A landscape with many peaks, sampled at points; each row gives a point and its height.
A climber steps from a point to the highest of its 2 nearest points, and stops where none of them is higher. Distance is the straight distance between rows; heights are no part of it.
k950 h=325: [  1  11 -10   3   9  13 -21   1 -13  10 -17  -7  -3  -6 -13   7  -4  -8
 -16   5]
k331 h=313: [-15  -6  21  -6  -2 -30  -6 -10  21  -1  25   6 -16   5  -6   2  -6  12
  -8   5]
k857 h=44: [  3  18  -2  -1 -22  11  31  13 -27  25 -11   3  13  -2  -4   5 -31   0
  22  25]
k966 h=617: [ -4  -7 -11  15  16  -1 -14  -6  20 -13 -14 -31  21 -20   0 -19  10  42
 -36 -32]
k629 h=65: [  1  13  -8  -9 -10   6  43  16 -23 -24  -7  11 -24   0 -10   3 -11 -26
  21   7]
k411 h=275: [ 13   9  -2   1  33 -23   4   0   7 -11  29  28  18  22   8   4 -11 -15
  -9  11]
k163 h=90: [ 18  26  12 -19   1  20  10   3 -34  19  15  11  10  -6   4  -5   1  -7
   6  36]
k390 h=416: [  1  -3  -5   8 -13 -16  13 -18  13 -21   4 -10  -8  17  -4 -25 -21  12
   5  -7]
k162 h=601: [ 14 -20  -7  17 -38  -3   0 -11 -19 -20 -23  -3   4  11  10 -18  -3  -4
  21 -13]
k103 h=384: [  1 -18  -3   4 -18  33   2 -11   4  -5 -17 -22 -15  -7   3 -25  21  11
  16 -20]
k810 h=226: [ -7  -9 -10 -11  19 -28  22   8  23  -8  33  31  18  21  28  16 -17 -16
  -5  15]
k94 h=133: [-23 -24 -10 -11  24  -2   9  27   5   7  30  31 -23 -18  21  17 -22 -16
  31  22]
k541 h=249: [ -4 -14  15 -26   1 -25   2  -1  20 -14  32  27 -19   6  23   3  -5 -23
 -15  17]
k102 h=362: [ -4  -1   4   8  18 -30  15 -14  15 -12  12 -13   0  26  -4  -9 -14   4
  -9 -20]
k933 h=326: [ 23 -12 -10  19 -18  19 -15  11 -38 -11 -47  -6  31  -5   1   2   7 -16
  13  -7]
k676 h=481: [ 26  12  12 -17  -2   9   2  -9  23 -21   8 -18  14  14  -6 -25   4 -11
 -14   0]
k614 h=686: [  8  -8   9   4 -29  19  -1   3   1   4 -30 -38  17 -17  17  -9 -11  16
 -26 -28]
k445 h=260: [-26  18  -1   3  17 -18  10  25 -20  -9   8  12 -25   6   7  -8 -14   7
   6  -7]
k866 h=243: [  9  -4  22  -3 -22   9 -16   1  -6  20  12 -12  10   0  -3  -8  20  21
  -5   5]
k848 h=182: [  4 -12   9  12 -33  20  -7   3 -33  23 -31  -3  -1  -9   2  -1  25  13
  23  -3]
k245 h=25: [  0  16 -10  -5 -10   7  40  19 -18   7  -1  16 -13   7 -15  -2 -26  -1
  32  14]
k701 h=118: [ 16 -33 -20  17  -8  13 -36  17 -10   5 -34 -15  14 -16 -11   5  24  22
  26 -11]
k882 h=48: [-21  10   8 -30   4 -13  -7  20  -8  -6  26  33 -22 -24  10  11 -32 -10
   2  14]
k609 h=314: [ 28   3 -12 -12 -11  23  -3  12  15   2 -11 -16  23   9 -12   5 -14  13
 -10   5]
k60 h=628: [ -1   7   6   3   4 -13  -5 -20  40 -12   7 -19  28   0 -11   5  -2  17
 -28 -19]
k778 h=410: [  4  26   5   8   6   9   0 -12 -40   4 -24   3  -7 -12 -16   9   8 -20
  -8  11]
k980 h=165: [-23  -5 -20 -19  16 -27  12  26  16 -13  26  26 -13   3  30  18 -38 -14
  -8  10]
k588 h=521: [ -2  -9 -13  19  14   5 -23 -19   9  -7 -15 -25  -2 -17  -7 -21  12  10
 -12 -32]
k86 h=107: [ 19  15  -6  -4 -25  -9  23   1 -15 -28  -5   7 -20   3  -4 -14 -24 -13
   6   9]
k107 h=170: [-21  15  26 -14  11 -11   4  -1  11  21  29  37   3  -3  17  25 -21 -15
 -11  27]
k825 h=277: [  1   1  10   8 -22  -2   4 -12 -10   7 -10  -3 -20   0  -5  -6  10  -7
   7   2]
k952 h=285: [  0   7  -7   0  20 -37  11  -7  -3 -13  27   7  41  23 -15 -11   4  26
  -5  -5]
k829 h=30: [-26   9   4 -15   8   3   3   5 -13   5  15  25 -35 -27  -3  22 -11 -16
  20  16]
k832 h=272: [ -5  -1  -6   3   5 -13  -9  -9  16   2  12   7 -27  25 -10   5  -5  -1
  17  -1]
k575 h=157: [ 17  16  15 -18 -13 -16   5  16 -15 -32  16  16 -13  -1  13 -16 -21  -3
 -14   4]
k791 h=562: [ -8   2  13  20  -5  17  -9 -18  -3  -2 -13 -37  -3 -10  12 -11   1  15
 -22 -26]
k125 h=78: [-23 -11   9 -14  23  11  20  -7  -1  -2   2  -1 -37  -2  -3  17   2 -37
  13  -5]
k280 h=256: [-14  10  10   4  -1 -34  20 -12  14  -8  23   9  34  14 -11   3  15  29
 -22  -2]
k179 h=187: [ -2  -1 -10  -9 -30   4  11 -13 -27  -1 -31  20  -2 -16 -25  15   4 -27
  33  37]
k446 h=189: [-24  -9 -17  -8  22  -9  13  20  11   4  28  23 -18   9   9   7 -14   5
  30   3]
k232 h=186: [ 22 -27   0   2  -5  13  -5  33   1   9 -18 -24  33 -34  10 -10  16  31
 -29 -20]
k981 h=717: [ -6   7   7   7  18   2  -6 -19  47 -13  -5 -26  31 -21   3  -3  17  22
 -44 -36]
k320 h=120: [  4  23 -18  -7 -11   8  19  -6 -19   3 -20  24  -8 -16 -17  17 -23 -15
  29  47]
k243 h=204: [  2  14   1 -14  12 -11   9  14 -22 -19  13  23 -29  -1  12 -17   3  -5
  -2   5]
k365 h=440: [ 18  -8  11  -2 -48  26   5 -11   2 -11 -25 -28  -9  -8  -5  -5 -15 -17
  -5 -10]
k440 h=320: [-23   0   1  18  25 -33   3  -1  -3  -4  14   3 -15  16  11  -5  -2   9
  -4 -22]
k98 h=716: [ 13 -26  -8  23 -36  10  -7  -9 -16 -19 -18 -24  21  -3   3  -6   6  26
  23 -20]
k655 h=499: [ -6   7   1  18 -10   7   2 -16 -38  -2 -44  -3   3 -17  -1  10  20 -26
  14  -1]
k819 h=376: [  6 -17 -11  12  -2  -9 -27   0  19   7   3 -26   0   4 -21   3   2  22
  -6   0]
k756 h=281: [-16  -8  26 -13  -5 -45   3  -9  24 -18  35  30  -2  13  13  16  -3  -5
 -24   5]
k620 h=151: [ 21 -26 -13  22 -15  13 -20  21 -14   6 -26 -14  19 -25   1  -1  10  27
  -6 -23]
k58 h=487: [-14  -5  -4   2  40   1  -7   8  33  12   9 -11  16  18  -3   4  35 -15
  -6 -10]
k30 h=333: [ 18  17  -6  -1  12 -13  17   7  -2   2  19  18  19  28  -2 -10  -2  15
   0   4]
k930 h=535: [ 36  -1   5  11 -33  19  -9 -14  -9 -10 -18 -35  15  -8   1  -7 -22   4
 -20  -5]
k95 h=193: [-11   4 -17  15   6  21 -11  -3 -26  15 -24  10 -10   9 -19  10  20 -10
  29  16]
k310 h=643: [ -1   9  17   1  14 -27  -5 -28  30 -21  12  -2  37  16  -9  14  13 -15
 -35 -13]
k720 h=134: [ 12  35   7 -17  19  11   7  15  -8  10  23  37  18   1   1  -8  -7  -7
  -2  31]
k963 h=546: [  1  -6  -1  -7  26   6 -15   2  16   1   5 -13  -9   9  -4 -14  35   0
   7 -10]
k935 h=606: [ 18 -31   1   8 -14   2   1  -4  -3 -12   3 -30  37  -1   5 -25  12  35
   6 -12]
k198 h=57: [-33   0   4  -5   5  -3  17  -2 -11   8  -4  10 -42  -4  -6  11   3 -12
  26   3]
k634 h=205: [-27  17  18 -12  18 -16  10   1  27  28  26  37  21   8  25  32  10  -7
   0  12]
k286 h=195: [ -7   8  -6   5  -9  10  -5  -1   6  38  -1 -12  12   5 -17  20 -29  12
  -7  12]
k826 h=498: [  7   3 -24  16 -13  -2   3 -14  -3 -21 -20  -7  -5  17  -5 -27  -4   7
  21 -16]
k191 h=237: [  4  -1  -1   4 -38  20   6  -2 -13  -5 -22  11 -10  -7 -16   2   5 -19
  24  11]
k423 h=201: [  2  28 -15   1  30  -9   6   8 -16   2  23  34  11   4   9  -2 -28 -10
   8  17]
k339 h=216: [ 19  -7  13  -7 -11  17 -13  18  -3  17  -8 -24  22 -12   0  -5  29  29
 -25  -8]
k631 h=132: [-30  14  12  -6  11 -11  17   2   1  27  16  14 -14   1   3  19 -26 -26
 -14   9]
k139 h=398: [ 16  20   4  -8  -5  11  13   4   8  -1  11   0   6  15  -4 -14 -12   7
  -6  13]
k995 h=101: [-19   8  21 -12  24  12   7  -3   6  18   5  -2 -15   4  -3   6   2 -26
  -6   3]
k104 h=434: [-10  -2  15   5 -18  13  10  -6 -16  -6   1  -5 -17  -5  15 -33  31  25
   7 -18]
k91 h=330: [ -2 -21  -6   0 -17  33  -6  14  18   9 -36 -25 -11 -27   9  -4  16  16
  -1 -28]
k881 h=211: [ 21 -19  10   2 -31  24  -9  14 -20   7  -5  -8  13   2  10   6  18   8
  17  -4]
k249 h=250: [ 15  10 -25  17   8  19 -14  13 -26  18 -25   2   3  -4 -25  10   4   4
   9   5]
k333 h=276: [ -3  -7  15   0 -18 -14   2  -7   2  21  28   2  -3   4 -10   0   7  22
   9  26]
k465 h=208: [ -4 -27  -5 -16  28 -11  -4   0   1 -10  22  21 -25  -4  27   4   2 -36
  -2  13]
k635 h=321: [  6 -11  -4  15 -28   3 -24 -11   6   7 -16 -11 -12   2 -12   4 -11   9
   9   0]
k357 h=234: [-14 -13 -17   3  23  -2   1   6   5  16  14  12 -21  15 -12   2  11  12
  28   6]
k491 h=282: [-11 -19  -5   2  39 -34   3   8   8  -6  22  15 -14  20  23   2  20  -7
  -6 -11]
k496 h=406: [ 21   9  -6  16  -7  14 -16   4 -31  -5 -36 -22   4  -8   9 -11  21 -15
   5 -10]
k395 h=241: [-14  15  16   8 -12  -1  -5 -21 -16   1 -13  -7 -37  -8  -8   6 -11 -14
 -14 -10]
k763 h=437: [  3  -1   3 -10  35  -4 -14  14  25  10  14  -5  25   8  -4  12  22  12
 -23   2]
k550 h=232: [-10   8  16 -11   5 -22  18  -4  23   4  38  32  33  13   4  20  12  12
  -5   8]
k314 h=436: [ 11  -9 -19  23  23 -12 -32 -21  16  -3   1 -26   1  11 -10  -4   2  -1
 -11  -7]
k71 h=252: [  3 -21  -3   1  28 -27 -11 -20  23 -17  24   7   2  18  13  -1  15 -25
  -9  -7]
k382 h=185: [ -2  11  -8  -1  10  11 -14   4 -19  15   4  23 -19   2 -13  -8   8  -1
  34  17]
k679 h=102: [-20  10 -13 -27  11 -12   2  24  -1  -7  37  19  -2 -21  30  20 -46 -21
  -3  24]
k625 h=373: [  9  -4   2   4 -31  37 -11 -19   5  -9 -47 -27 -11 -29   4   1   3 -17
   2 -14]
k852 h=251: [ 13  18  -6 -10   4  19   1  22  16  32  -9 -13  21  -1 -16  11 -11  16
 -24  11]
k568 h=552: [  7   3  21  -9 -20   5   3 -20  29  -7  -3 -22  15   6  -8 -11  -3   8
 -21 -10]
k816 h=308: [  9 -26 -13   9 -22  32 -30  -7  19  -3 -53 -10  -2 -31  11   1  10   8
   1 -20]
k459 h=358: [  0   7 -17  12  32   0 -27 -15   9  13  -2 -10  -6  11 -24  19 -15 -14
 -15   0]
k420 h=488: [ -8   6  15 -13  11   8   6  -4   3  -1   0 -19 -22   6   9 -29  38   0
  -1 -15]

Call two points neighbours if one is among the 2 nearest of the other. Go from one point of each pair to the other, from neighbour to neighbour, staying as high as possible. Name the lowest point that can't be avoided.
k963 / k825 => k286
k310 / k981 => k60
k614 / k963 => k816
k314 / k655 => k950
k981 / k614 => k588

For each start below, name the point where the climber stops.
k829 => k981
k629 => k98
k280 => k981
k71 => k98
k852 => k981
